Each row is a point on a tangle of strands that fork, close into loops and nearly touch. The rows are in no order.
Two points are linked if the straight distance between their rows is under 106. Some points are linked to none.
<59>: [ 18.8 -20.9  44.5  -2.2   0.5  19.0 -32.4   3.4  15.1  24.2  -1.1   5.4
  21.7 -13.7 -35.4 -20.8  20.2  22.6 -14.4 -18.0 -39.0   7.0  -0.8  42.1
   3.0 -78.0]
<29>: [-23.6  -4.6 -18.7  -1.8   0.3  15.2  17.0  -8.5  48.5 -50.8 -24.0  25.2
  52.8 -33.2 -10.5  12.4 -21.0 -70.8  -6.2  18.4  34.8  -2.7  -3.4  -9.6
 -27.4  34.8]
<398>: [-10.8  31.7 -40.0   6.0 -36.6   4.2  -9.9  -7.8  -9.8 -13.8  -1.1 -19.9
  26.8   9.2  19.8  37.7  13.7  11.0 -26.8   3.6  42.8  19.5  -2.4  41.0
  -8.1  -0.8]
<600>: [ 26.8  17.8 -13.8   5.7   2.7 -33.2   4.2  20.5 -11.0  -0.1  -8.1  -2.9
  36.0   4.2 -44.3 -30.7  16.9  52.5  25.1   0.5 -19.8  18.4   6.5  45.9
  33.9 -17.3]
<1162>: [-23.7  -5.8 -42.0 -13.6 -47.5  -0.7   9.7   0.0 -85.2 -14.4   4.5   1.1
  45.6  10.1 -13.4  39.1  42.1  39.8  28.4 -25.9  -6.8  29.4  -9.7  21.2
  42.9   7.5]
<1115>: [ 15.2  -2.9  20.0  15.0  29.6   6.4  34.6  46.6  35.2 -16.2   1.9  11.0
 -77.9  21.3  20.1 -27.3  30.1 -34.6 -18.3 -46.8  17.3 -17.2 -15.4 -13.4
 -11.4  -4.9]
<677>: [-35.3  12.1  -9.0  10.7  -9.9 -37.3   4.2 -20.2  -0.8   3.3  -7.0 -12.6
  14.1 -18.4  23.6  15.0 -42.1 -40.8 -20.0  31.3  11.4 -23.4 -16.1 -49.6
   5.4  44.5]
<290>: [ -5.4  11.2 -21.5  20.5  -4.1 -27.1 -16.5   3.4 -40.8  42.8  -8.9  -2.7
 -48.5  11.8  39.8  14.2 -12.0  28.0  33.7  21.0  -1.3  -2.4  12.5  14.2
   0.3  24.9]
<315>: [ 33.4   7.2 -20.5  22.4   5.3 -17.7  -5.0  19.3 -36.0  11.9 -26.9 -15.9
 -28.0  40.6  -3.2 -11.8  15.4  40.6  32.7  15.9  20.9 -14.4  16.9  39.0
   9.6  32.0]
<911>: [  5.2  20.4 -12.1  34.6   1.4 -34.1 -51.1 -23.3  -6.0  19.6  -2.2  -9.3
 -23.2  20.9  29.2  24.4 -47.0  26.3  11.9  36.6  -2.3  -6.0  -3.6   6.2
   1.3  35.9]
<1126>: [ -2.2   7.1  24.5 -18.7   8.0  25.0  -3.2 -25.4  46.6 -35.8  27.3  -1.0
 -45.8  15.8   8.1   1.3  -5.9 -74.1 -11.3 -20.9  38.1   5.4 -46.9  -6.1
 -23.7   1.1]
<1134>: [-14.2   4.5  38.4 -26.2 -16.7  19.2  46.5  -6.3  -9.3   3.8 -33.6  -3.6
  28.7   2.9 -26.9  -6.7 -31.8  -9.2  31.3  44.1  17.6 -43.4  44.1 -19.1
  14.6  26.2]
<519>: [-26.1   8.9  28.7 -19.5   6.2 -34.1  21.4 -30.0  15.8 -11.1  16.4  22.1
  21.6 -39.3 -23.3 -28.1  -7.4 -56.3  -5.9 -11.8 -23.6 -32.0 -22.1 -19.2
  18.8   3.9]
<1069>: [ 64.9  -2.7  -9.2  47.6  -2.9  -1.5 -47.1  -4.3  19.0 -42.3  11.0 -18.0
  22.8  42.4 -35.0  33.6  28.1  15.3  -8.2  -1.7  20.2   4.5  -2.7  25.8
   6.8  26.6]
<444>: [-43.5   2.7 -22.2 -12.1  -0.6 -18.0 -30.3 -39.8 -47.0  19.6  23.3  31.7
 -15.8 -31.7  34.1 -11.4 -15.6 -13.3 -35.1  -2.3 -40.9  11.6 -18.7 -29.7
 -12.6  -9.4]
<1044>: [-18.8  -0.8 -29.4  12.9 -19.4  20.3 -14.2 -15.2  22.4 -24.9 -10.8 -30.6
  54.9   3.4  25.4  63.5 -26.5  -4.9 -27.1  51.3  39.1  -5.2  17.8  -9.8
 -11.7  46.8]
<18>: [ 29.6  -8.4   1.2  24.7 -32.8 -11.6  -8.4  14.8 -52.0   8.4   5.6 -20.6
  33.6  35.6 -40.3  17.2  60.2  16.0  29.5  11.8  12.2 -15.5  14.4  -0.1
  53.9  24.8]
<969>: [-24.2  29.5  -1.7 -33.1  24.6 -34.3  83.4  24.5   7.1 -20.2 -18.9  15.3
  31.0 -31.2 -22.9 -56.4 -31.0 -18.1  37.3  -4.0   8.7  -6.3  17.7 -35.4
  34.8  15.3]
<748>: [ 22.8 -33.5 -11.6  25.4  -3.6 -38.3 -19.9  33.7 -53.8  32.2 -16.4  -0.9
 -13.1  11.2  -9.7  -5.2  23.9  63.3  47.4  -8.7 -44.2  15.4   0.4  24.5
  38.8   9.4]
<257>: [ 15.2 -36.7  19.7  20.9  37.9  -8.5   6.3   6.0  67.4 -30.1  -1.2 -32.3
 -34.2  16.2  12.1 -14.9  -5.3 -69.5 -19.0   6.8  21.6 -35.7 -11.5 -38.3
 -12.1  51.9]
<929>: [ -2.8   2.2  21.0   4.8   8.2 -24.5  50.6  22.3   8.5   8.9 -17.7  -4.1
  -7.4 -11.2   4.0 -29.7  13.8 -46.3 -11.8   5.7  16.7 -50.0  10.6 -35.5
  14.5  16.7]
<1032>: [  5.7  20.5  10.1  -0.9   5.0  -7.5  11.6  -1.4  -8.0   8.5  -5.5  20.1
 -35.5 -12.8  -0.1 -13.7 -16.6 -13.5  -1.4  -0.1  -9.1  -8.0  -4.0   4.3
 -10.4 -24.8]
<407>: [  2.7 -25.5  35.8  -2.3   3.7  36.6 -10.0   5.5  58.7  31.4  40.0  -6.5
 -24.8  21.6   0.0 -19.5  17.4 -35.7 -26.7 -15.7   1.8  18.7 -41.8 -22.4
 -27.1 -66.1]
<387>: [ 45.4 -14.9  -4.1  39.2  -8.4   7.3 -48.4   5.5  35.9   2.2  30.0 -63.9
  21.4  58.9 -10.1  28.6  51.4  12.3 -27.3  11.5  30.6   9.4  -4.9   4.2
  13.8   0.9]
<411>: [-14.1  31.4 -60.3  32.5  -9.7 -50.3 -30.7 -18.7 -31.2  -3.4  34.9   7.7
  44.2   2.7  20.9  33.0  12.0  46.2  10.8 -18.5   4.6  31.5 -16.9  26.3
  25.8  30.3]
<33>: [  8.0  36.8 -13.0  -8.9  -1.5  -9.3  25.8   0.3 -29.5 -10.0 -26.3   0.9
 -11.5  19.8 -15.5 -12.3 -23.5  33.9  42.5  25.8  20.7  -3.6  24.0  38.6
  -1.0  28.6]
<802>: [  0.1 -32.2 -40.8 -60.6 -34.7   5.6   6.5  11.7 -88.0  -9.7  10.5 -13.3
  23.0 -14.8 -24.2  14.9  44.9  42.2  50.7 -17.6 -34.8  30.0  13.7  20.5
  19.5  -6.1]
<292>: [ 41.5  -0.7  12.3  44.0  12.4 -30.8 -23.8  26.9  -9.1 -12.9 -36.3   0.2
  19.2  25.6 -35.6 -16.7 -13.6  66.9  16.1 -22.3 -17.3  19.4 -14.3  55.3
  13.8  -0.8]
<1127>: [-30.1 -11.0 -44.1 -21.9 -13.8   4.5  -4.5 -17.6 -50.9  22.6   4.3  18.1
 -56.4 -42.9  50.6  12.0  -1.1  -3.7 -13.2 -27.1 -23.9  15.1 -10.6 -34.9
 -39.8   2.0]
<516>: [ 16.6 -11.3 -28.1 -15.8  12.3 -40.9   5.3  43.2 -56.4  11.5   4.8  -9.8
  16.0   6.4 -29.6 -31.7  10.2  61.4  66.1   0.1 -47.0  30.7  12.1  24.7
  51.5  -4.5]
<1011>: [ 49.0  13.0  11.3   6.8  14.2  28.1 -16.6  -6.7  60.2 -27.4 -20.3  15.1
 -25.9  17.6 -13.9 -10.9 -22.9 -32.0   6.1   4.1  35.7  -2.3   3.1  32.4
 -38.9  -6.6]
<460>: [ 33.6 -29.5  11.3  37.0  15.5   7.5 -54.6  -5.5  52.8   5.0   7.9 -41.4
  46.9  14.0 -11.2  35.0  -3.6  11.0 -21.0  64.9  -1.7 -20.8  34.9 -21.7
   1.9  28.8]
<99>: [-19.4 -10.6   8.8   8.7   3.3 -23.8  11.1  -3.9  24.7 -11.6  10.6 -41.1
 -30.8   3.1  25.4   9.0  -7.0 -68.5 -36.2   8.1  23.9 -22.4 -27.5 -43.8
   0.4  37.6]
<150>: [-13.0  30.9 -49.9  20.1  13.8 -26.2   3.9 -11.4  42.1 -20.0 -16.9  14.3
  57.7 -26.3  -7.2   2.5 -33.7   2.8  -5.1  33.0  21.4  14.7  15.3 -12.5
 -20.6  29.2]
<205>: [ -8.5 -25.9 -31.1  17.2  27.4  21.8 -12.2   2.0  47.5 -56.7 -15.7   8.8
  24.6 -12.8   9.8  27.1 -26.7 -61.0 -11.2  60.1  36.0   0.2  15.4 -22.3
 -38.4  38.6]
<106>: [ 22.1 -14.7  85.2   4.7  12.1  33.2  -4.5   0.3  33.5  27.2   5.6   5.5
 -44.7  24.9 -25.4 -19.6 -11.0 -16.5   7.0  -6.7 -22.1 -22.1  -5.2 -13.5
  -1.5 -45.4]
<145>: [-25.9  31.3   8.1 -16.2  -5.4   6.8  -5.7 -58.5   8.9 -35.9  -0.6  29.6
  19.2 -14.0 -21.2   9.8 -54.3 -24.7   6.8  17.3   6.9  -9.2  -4.9  -5.7
 -18.1  21.2]
<1137>: [  8.2  18.0 -32.5  24.2  -2.9   2.0 -18.1 -24.6  -6.4 -44.9 -15.0  -5.4
  23.7  31.2 -17.6  46.2 -20.1  27.3  30.8  30.2  30.4   2.0  21.8  28.4
 -18.5  73.1]
<602>: [-13.6  39.7 -12.8   1.8  -2.8 -28.0 -19.5 -38.6   0.5   4.5  24.5   9.7
  70.9 -19.3 -27.7  -3.4   2.6  37.3 -10.7  10.7 -19.7   6.9   9.6  16.9
  20.1 -14.7]
<726>: [ 11.8   1.6 -27.5  27.5 -21.5  17.2 -34.3 -20.8   1.2 -31.4   3.1 -51.1
  16.0  50.6  23.7  69.9  -1.3  11.9  -0.3  27.3  50.3   5.1  13.5  12.5
  -7.0  63.7]
<1055>: [-51.4  34.2 -32.7  12.7 -13.6 -41.6   7.5 -14.2 -27.3  28.5  -6.9   3.6
  24.3 -22.8  36.8   9.6 -33.9   5.3   2.9  22.5   5.1   0.1  -5.7 -23.0
  12.8  20.8]
<1046>: [ 48.9 -10.0   8.7  53.9  11.6 -13.5 -67.3   9.1  33.8 -23.1  -9.6 -25.2
  24.2  23.8   1.6  27.4 -22.1  43.3 -28.6  -0.1   1.7  15.0 -17.9  35.9
  -0.1  10.5]
<753>: [-21.1  25.3 -19.1   6.5  20.5 -27.9 -34.0 -36.0 -20.8  11.2   8.8  44.3
   1.2 -21.2   8.3 -30.1 -39.6  29.9 -13.5  -9.4 -49.2  23.8 -20.2  11.1
  -5.6 -31.8]
<88>: [ -1.7   8.5 -26.8   8.2 -38.9 -17.2  18.2  12.7 -60.5 -14.6 -16.3 -14.0
  45.1  31.6 -21.3  19.3  27.0  35.6  40.9   0.4  25.9   7.2   9.1  22.4
  49.9  41.6]
<278>: [-44.4   9.9  13.8 -20.0 -13.4  26.9  19.1 -30.9 -18.5 -21.5  18.3   1.0
 -55.7  12.6  20.3  21.9 -22.8 -52.4 -20.3 -22.2  18.9  -0.1 -33.3 -12.0
 -19.2   2.7]
<662>: [ 16.1   3.1 -42.5  33.8  -5.1 -34.2 -66.3 -16.2 -26.7  -0.3  56.1   3.8
  34.8   7.1  27.1  45.0  31.7  35.5 -33.8 -22.3  -8.9  26.6 -28.5  23.1
  30.0  11.4]
<746>: [-12.4 -12.1  24.4 -29.8  -5.9  32.5  24.0   5.3  25.5  19.1  28.5  15.2
 -18.8 -19.5  -3.6 -19.0  51.9 -62.4 -15.0 -37.6   4.4   1.8 -18.8 -17.1
 -14.8 -57.9]
<1031>: [ 12.2 -19.5  38.3 -10.0  32.7  11.3  23.3   7.9  78.8 -30.1   0.9  -6.6
 -10.5   2.6  -6.3 -13.1  25.9 -85.5   8.9 -20.5  27.7 -40.7 -11.5  -4.7
 -10.9  53.0]
<1152>: [-26.3  22.6  12.5 -19.1 -25.9  40.4 -16.4 -57.3   4.4 -33.0   4.6   4.0
 -12.5  16.4   3.5  32.7 -46.4 -36.9 -12.3   7.6  35.7   0.8 -16.3   6.1
 -25.8   2.3]
<1075>: [-31.4   7.9 -33.7 -50.5 -13.7  -4.1  59.5  44.4 -61.1  15.8 -19.5  -7.5
  19.9 -13.1  18.0 -13.0 -12.7  38.8  45.5  11.3  -4.3  17.7  31.1  12.1
  25.4  -5.5]
<946>: [ 14.7 -35.0 -24.1  35.0  40.4  26.2 -38.4   8.4  48.6 -33.3  -4.7 -11.0
  34.7   6.2   4.2  31.8  -9.3 -18.3 -12.0  83.2  18.9  -7.0  43.8 -16.7
 -28.8  33.2]
<473>: [-37.0  -0.3   9.2 -43.8 -41.2  53.7  60.3   1.6  -7.8  -7.5 -24.9  16.8
  -2.7  -5.5  10.0  11.3   6.2 -44.4 -16.3 -33.1  23.7   2.4 -14.2  12.7
   0.4 -37.0]
<1099>: [-26.9  -0.9  68.3 -45.2   2.6  21.3  61.7  14.6  17.0 -30.5  17.7  11.5
 -31.2   0.1  -4.6  -1.8  48.3 -57.4  22.4 -42.6   1.4 -41.6  -1.5  -4.5
  28.1  12.9]
<691>: [ 34.4  -3.2  -2.9  38.1  24.0 -29.9 -68.1 -20.5  32.8 -17.0  29.1  -8.1
  68.9  -2.1  13.5  35.2 -33.0  57.4 -45.5   1.3 -16.6  15.9 -21.8  17.3
  17.2  15.7]
<1004>: [ 24.9 -18.8  45.0  32.7  23.7   6.9  -5.6  44.9 -22.3  29.0 -40.3   4.1
 -58.2  21.8  16.0 -14.7 -30.7  46.6   8.5 -14.8 -24.6  -2.8   4.7  16.8
 -16.5 -21.1]
<752>: [ 14.1   2.7   8.3   2.1 -21.0  36.0   4.9  -4.7   9.3  -0.2 -21.1 -40.3
  14.2  36.4 -24.0  10.2  26.7  -2.5   6.4  31.5  56.9 -22.6  37.2  22.9
  -5.7  17.0]
<810>: [ -0.5   5.4 -29.8   4.6   1.3  -3.6 -79.2 -35.0  -6.7   4.6  54.9 -14.1
   0.8  10.9  52.7  38.1   0.8  27.8 -57.9  11.8   8.5  36.5 -25.3   9.2
   7.2  -9.9]
<628>: [-43.7  -6.9 -17.0 -47.3 -36.4  54.6  21.2 -21.8 -43.0   3.0  -1.7  14.8
 -13.6 -19.6  19.1  16.1  10.9 -14.0 -23.4 -26.1  -3.0  18.5   0.5   3.7
 -29.4 -40.5]
<301>: [-20.4  12.2   9.7 -17.4 -14.4  -8.1  18.5 -18.5  37.1 -19.3  -6.6  14.3
  49.6 -41.0 -12.5 -10.6  -0.3 -73.6 -17.5  -2.4  21.9 -15.8 -16.4 -10.6
  -2.2   0.8]
<939>: [ 13.0 -25.3  32.7  25.5  -6.7  13.6 -43.0   3.6  14.9  45.7  11.5 -28.8
  -9.3  13.8  -8.7   4.8  15.8  26.3 -25.5  -0.4 -29.9  10.5  -7.8  11.7
  -0.5 -47.6]
<688>: [-14.0  40.8 -11.8  -7.5  -1.7   1.0   5.2 -44.0   2.1 -35.7 -11.2  18.5
  27.2   0.7 -39.2  10.5 -50.3  26.3  40.1  27.5  10.4   7.9  19.1  23.4
 -12.4  34.7]
<861>: [-30.6  44.0 -34.9 -22.3  18.2 -33.9  63.3  23.3 -27.4   2.2 -23.7   2.2
   8.8 -12.0   7.5 -41.9 -45.7  25.9  45.2   6.7  11.7  19.2  23.0 -16.2
  25.7  13.9]
<510>: [ 20.3 -25.9  33.2  26.5  13.9  20.3  -2.7  41.7  48.4  24.3 -10.8  -8.7
 -29.8  10.6  16.0 -25.8   4.4 -18.9 -39.7 -30.4  10.4  13.5 -27.1  -7.7
 -23.4 -56.8]
<1144>: [ 23.1  -4.0  45.1   9.3  34.9 -35.9  46.1  32.7  18.5  -0.4 -24.0  26.1
 -10.5 -11.9 -13.1 -53.4 -14.5 -18.4   7.9  -3.0 -20.3 -49.7   5.4 -27.4
  26.0   9.3]
<1029>: [-19.2 -42.6   3.0 -27.4  -3.2  34.6  13.4 -15.0   0.2  24.1  46.0  -4.9
 -61.8 -15.0  13.8  -5.8  32.4 -15.6 -16.7 -40.0 -36.0   7.6 -18.5 -73.5
 -44.7 -19.1]
<693>: [ 34.7 -22.1   5.8 -32.9  11.4  17.4   0.4  12.9 -36.6  14.9  -5.2  19.4
 -64.9 -15.5  -1.0  -3.3  -4.0  52.7  33.6 -17.0 -59.9  10.1  20.7  12.9
 -18.7 -32.3]
<111>: [-18.5  23.4 -30.2  -8.3 -20.5   5.6 -22.0 -16.4  -8.4   7.9  20.8   7.1
  24.1 -26.1  12.6   3.0  23.7  -3.1 -44.1   2.7  10.4  19.4  -6.8  23.6
 -15.7 -43.9]
<741>: [-28.9 -48.4  20.8  -9.3  17.9   5.0 -12.7 -14.2  18.2  15.1  55.9 -14.1
 -51.4  -5.1  18.7 -15.8  18.7 -40.9 -54.0 -33.5 -35.4   8.8 -54.9 -49.7
 -11.8 -19.0]
<1019>: [ 42.8  18.4  27.8 -10.4  28.2  12.0  19.7   0.1  41.5 -33.6 -26.9  50.0
 -18.0  -4.0 -28.0 -32.1 -31.6 -30.8  33.2  -0.2  18.1 -18.3   4.8  20.0
 -18.8   8.2]
<635>: [  8.6  15.3  22.9  30.6  17.8 -33.3 -33.3 -28.9  16.4  14.6  -7.0   8.1
  34.6  -1.8 -35.3  -4.3 -55.6  52.1  23.4  29.7 -45.6  -8.6   8.4   2.4
  13.8  15.9]
<633>: [-18.7  14.1  25.9 -42.9  21.5 -21.4  35.7 -13.1  -6.9 -31.4  17.1  51.4
 -13.2 -36.8  -9.2 -36.1   3.7 -41.3  15.0 -40.3 -36.1 -13.2 -23.7   6.2
  12.6 -21.8]
<928>: [ 28.0 -31.5  28.9  36.8   2.1  16.9 -55.0  16.6  51.7  18.6  15.4 -59.6
  16.2  43.0   4.0  12.1  11.6  29.8 -46.1   3.1  11.8  28.8 -23.5  11.3
   1.1 -43.5]
<744>: [ 14.2   7.5 -22.5  40.8  31.9 -27.5 -46.3 -14.7  59.1 -18.2   5.7  12.4
  61.0 -23.2  -3.9  13.5 -52.9  27.1 -27.6  34.2 -11.6  10.8  -0.4  -6.3
 -10.6  18.1]
<891>: [ 22.4   4.8 -33.5 -11.3 -11.3  -1.8  32.3  53.7 -32.7  19.6 -23.3 -16.0
   6.9  -4.2  -4.1 -27.1  56.2  25.5   5.3   7.2  23.5   6.0  31.1  45.2
   8.3 -24.5]
<484>: [ -2.3 -27.4  -1.8 -59.1  -7.9  19.3  69.7  54.7 -27.2 -18.1  -1.3   9.6
 -41.4 -45.3  24.9  -4.7  49.9  -6.7  12.4 -35.3 -20.6 -13.4  33.1 -59.5
  -2.1 -10.9]
<206>: [-16.3  -1.0  15.4  -9.4 -19.7  14.6  45.5  27.5  -9.7  37.4 -10.8 -19.0
 -10.4  -1.3   9.8  -9.4  30.0 -34.6 -14.2  11.4  28.5 -21.9  24.4 -24.9
   2.3 -26.3]
<1194>: [ 13.5   7.4  47.5   5.2  20.7 -27.5  10.4  -4.2  17.7  21.9 -19.7  18.3
  23.6 -15.9 -38.9 -36.1 -45.3   7.8  23.1  31.5 -35.7 -33.6  16.9 -24.4
  24.8  -9.8]
<1124>: [  0.1 -16.7  48.9  -4.5   4.2  30.1  18.3   3.3  66.1  21.3  38.8 -23.1
 -23.9  41.8  -6.6 -16.4  24.0 -63.5  -2.3  -0.3  25.2 -15.6 -28.1 -44.9
 -13.4 -23.7]
<273>: [-55.8  43.1 -38.7   4.1  -0.9 -32.4  34.4 -23.2   7.7  -1.5 -21.9   7.7
  63.3 -35.0  -2.1  -5.6 -46.3   2.0   2.6  11.9  15.4  16.8   6.0 -32.4
   7.9  25.6]
<1068>: [-12.6 -28.7 -37.2  -9.7 -30.6  15.4 -62.1 -41.6 -61.9  19.2  37.7  -2.7
 -11.1  -5.1  11.7  33.0  49.7  40.3   3.9 -24.6 -40.0  32.3   0.1   9.0
  -8.5   5.3]
<848>: [ 23.6 -20.2  22.5  44.9  18.6   9.9 -21.8  40.0  14.2  32.6 -25.3 -22.8
 -52.6  32.6  33.8 -10.4 -22.3  16.9 -27.9  -9.1   6.6   8.8 -15.1   1.1
 -24.7 -25.6]
<320>: [ 18.6   2.1  69.7 -29.2  14.1  23.9  36.4   9.0  46.8 -16.1  -0.2  22.1
 -12.0  -0.5 -26.1 -23.3  26.9 -71.1  28.6 -22.3  17.9 -42.3   1.9 -10.7
  12.6   9.9]
<574>: [ -4.3  -7.1 -23.0 -56.7  -2.0  15.7  75.6  71.7 -54.7  -7.6 -15.0  14.8
 -19.1 -27.8  31.7 -21.1  10.3  14.8  24.9  -4.4   2.1  -2.3  41.5 -14.5
   4.3 -17.5]
<17>: [ 22.9 -24.2  -5.7  34.4 -22.7   2.8 -23.1  21.6 -33.1  33.8   7.1 -44.1
 -14.8  55.9 -17.3  14.5  73.0  17.6  16.9   5.9  13.8  -1.6   9.1   5.7
  25.0  12.2]
<371>: [ 34.5   7.2   7.2  -3.5   8.6  26.7 -37.4 -18.8  75.0 -28.4   5.7   4.3
 -10.0   6.1   3.7  -3.4 -12.5 -54.5 -25.2  -4.6  39.3  22.3 -34.5   9.0
 -26.1 -27.8]
<793>: [-30.0  18.2  19.9 -28.9  -9.9 -13.9  16.9 -16.7 -53.7  32.0   2.1  -0.3
   5.6 -10.5  -6.3   0.9 -24.6  19.6  39.1  36.0 -29.9 -18.2  24.0  -9.6
  23.7  -4.2]
<482>: [ 32.2 -18.2 -24.7  55.1  -6.4 -19.7 -46.6  36.4 -11.5  23.1 -11.7 -19.2
  -0.3  17.4   7.3  12.3  34.1  45.3 -20.8 -24.3 -14.0  28.6 -20.9  39.7
   8.6 -16.3]
<422>: [ -1.4 -14.1 -17.8   8.2 -30.0  12.8 -32.7  -5.1 -46.6  24.9  22.4 -27.2
 -34.8  27.6  -5.4  38.1  49.7  27.7  19.4  -3.1  -5.8  20.3   0.3  20.2
  -0.8   3.8]
<139>: [-32.3  15.3 -50.7  17.1   9.0 -50.9 -35.1 -14.9 -32.1  45.0   8.2  22.3
   3.4 -22.5  29.1  -7.5 -18.5  59.6  22.7  -5.1 -42.4  30.1  -6.4   6.7
  12.8  -2.2]
<979>: [ 29.3  -1.5  24.7  -7.0   4.7  14.2  18.5  11.0  -5.4  14.5 -27.3 -20.8
  13.3  23.8 -33.7 -29.3  10.4  14.3  27.3  46.1  29.2 -50.6  55.0  12.9
  13.4  20.0]
<317>: [ -6.3  29.8  -8.1  27.4   7.5 -40.3 -60.5 -51.3  -3.3   8.4  29.6   8.8
  28.3   5.7  -0.2  24.5 -47.1  53.0   7.2  24.5 -28.1  -2.3  -3.0   6.8
  16.3  31.9]
<259>: [ 40.2  15.0  -5.4  38.0  12.4 -14.9 -32.7   4.6  31.6 -18.9 -30.4   8.7
   9.4   8.0 -12.9 -11.2 -39.1  39.3 -13.1 -10.6  -0.1  20.1 -16.1  56.7
 -21.3 -12.5]
<61>: [  3.2  22.8  20.4 -37.2  17.9   5.6  57.6  -0.9  27.9 -48.1 -24.4  51.2
  19.3 -23.8 -34.9 -28.2 -28.6 -48.6  51.1 -10.8  21.9 -15.9   1.6   6.8
  -5.0  31.1]
<1048>: [ 16.4 -28.0  71.0 -19.0  20.2  20.2  14.9  18.8  11.1  12.3   2.9  35.9
 -40.7 -15.3 -13.6 -26.2   6.5 -12.3   7.7 -36.8 -52.3 -13.2  -4.5 -15.4
   5.0 -61.3]
<55>: [-25.7  17.0 -23.3  -6.8 -35.3  16.5  52.1   6.5   7.0 -21.6 -55.3   3.7
  24.1   0.1  20.6   9.8 -28.5 -31.8 -21.2  -0.6  52.1  -8.7  -0.1   4.3
  -9.4  15.0]
<26>: [  7.1 -11.9  -9.2 -46.7 -14.2  15.1   8.8   5.6 -50.7  15.1   5.7  -1.8
 -15.7 -19.6 -15.8   1.9  31.8  31.6  27.9  -0.5 -34.0  15.7  26.9  24.0
  -6.2 -37.2]
<501>: [-17.8  -0.1  16.1 -14.5 -29.7  67.7  -6.5 -37.4  47.2 -21.2   8.5 -37.4
   7.3  39.5   6.5  44.3 -19.7 -40.7 -14.1  24.1  55.3   7.7  -4.5 -15.5
 -22.7   2.4]
<271>: [ 10.0 -38.0  39.1 -19.0  11.4  32.5 -18.1  -4.2  -8.2  27.3  -0.5  22.2
 -20.0 -29.9 -12.7 -24.9   3.9  18.8 -14.5 -34.7 -66.1   9.4  -2.8  -5.4
 -20.6 -72.9]
<597>: [-22.2   5.1  -0.6  -8.8  22.2 -12.0  65.6   9.7   2.0 -16.2 -39.3  15.7
  29.7 -14.5 -22.5 -33.6 -42.2 -15.9  36.4  31.4  20.2 -32.9  34.6 -40.0
   6.8  59.3]
<742>: [-30.0 -21.0 -22.3 -22.5 -16.1  16.3 -55.3 -54.2 -51.8  37.7  29.4  10.8
  -8.1 -26.7  27.1  -1.0  16.3  20.9 -22.7  -4.0 -58.7  19.4  12.5 -20.5
 -22.1 -10.1]
<1057>: [ -1.7 -31.6  13.8 -35.0  -5.4  39.4  53.4  32.9  -1.2  20.1  17.9  -0.1
 -59.3 -16.4   9.7  -3.8  57.4 -11.4   4.6 -29.0 -10.6  -6.2  19.6 -63.9
 -26.8 -29.6]
<196>: [-37.7  -4.3  46.2 -41.5 -24.3  31.6  73.1   5.5   9.3 -23.8 -22.3   9.4
   1.5   0.5  -0.8   8.5   5.7 -61.3  -0.2 -34.5  21.4 -37.9 -13.3  -2.5
  28.5  11.5]
<322>: [ 10.5  -0.1 -16.5   7.7  22.2 -20.9  46.0  55.7  -9.2  -8.7 -13.0  29.8
 -72.0 -23.8  33.5 -22.6  22.2 -12.6 -18.0 -37.1  -5.0  -7.5  -6.3 -13.3
 -10.6  -7.8]
<202>: [-49.3 -25.6   8.3 -21.9   3.7 -15.6  17.1 -14.3 -12.0   6.0  38.9  -5.5
 -25.5 -39.6  19.5 -12.6  38.8 -53.2 -44.1 -33.8 -36.8 -15.8 -29.5 -31.0
  -1.2  -6.0]
<727>: [-39.0  36.1 -42.6  -1.3 -34.1 -11.8  26.6  -5.9 -25.7  -2.2 -22.3  -8.2
  66.0   3.9   2.7  23.9  -6.7  40.2   9.5   0.7  25.0  17.0   6.1  29.4
  22.0  18.7]
<576>: [ 30.6  -0.1   4.4   2.4   4.3  22.7  22.1  39.1   5.0  30.1 -19.0 -15.8
 -33.1  18.2   0.2 -30.4  38.8   1.4  -6.2   3.2  30.5 -12.4  28.3  20.3
 -10.2 -34.8]
<882>: [  1.5 -18.7 -36.6   7.2   6.0 -14.7   6.8  29.7 -16.9  32.2  -7.8  14.3
 -59.9 -42.0  46.0  -5.8   9.0  -3.4 -29.0 -33.9 -24.2  14.0 -15.4 -32.8
 -30.1 -18.7]
<117>: [ 18.4   9.6  12.5  14.7 -10.6  11.5 -32.9 -22.4  31.0   4.3   7.7 -25.2
  15.8  11.6 -14.4  16.3  -3.0  -6.6 -14.5  38.3  16.9 -13.4  15.9   4.0
  -7.6  -1.7]
<547>: [ 32.3   6.7  33.7 -11.5  29.5  -0.2  23.9  37.9 -32.0   0.9 -16.3  37.2
 -65.3   4.0   3.4 -28.0 -36.9  41.3  36.7  -5.3 -41.5 -13.2  18.1   8.3
   3.5 -24.9]
<570>: [ -4.8  -3.4 -29.6   0.6  -1.5  12.2 -56.3 -14.2  -0.8  20.3  30.0   2.0
 -20.1 -16.3  31.6   0.6   8.8   4.7 -60.4  -5.6  -9.6  39.3 -25.2   5.8
 -23.8 -44.1]
<282>: [ -2.6  26.6 -35.4  24.0  13.2 -46.8 -38.1 -25.1 -23.5  -0.9  31.4  20.2
  56.2  -2.9 -20.3  -3.3  11.2  66.7  -0.3 -31.3 -42.0  36.2 -16.5  28.0
  35.4  -7.5]

A tip is a point with one link. Name the tips that can be reached along the links from each point below, in the order of the rows.
<1069> -> <748>, <106>, <628>
<1011> -> <1044>, <891>, <61>, <501>
<301> -> <633>, <202>
<17> -> <1115>, <602>, <746>, <1124>, <139>

A piece is two or more points that can be reached from each other along the links. Count, over all rows, the pieces, the separate loops (a circle has one, a figure eight two, a Y none), the forks (points with three links) and the tips (points with one).
pieces -> 4
loops -> 0
forks -> 6
tips -> 14
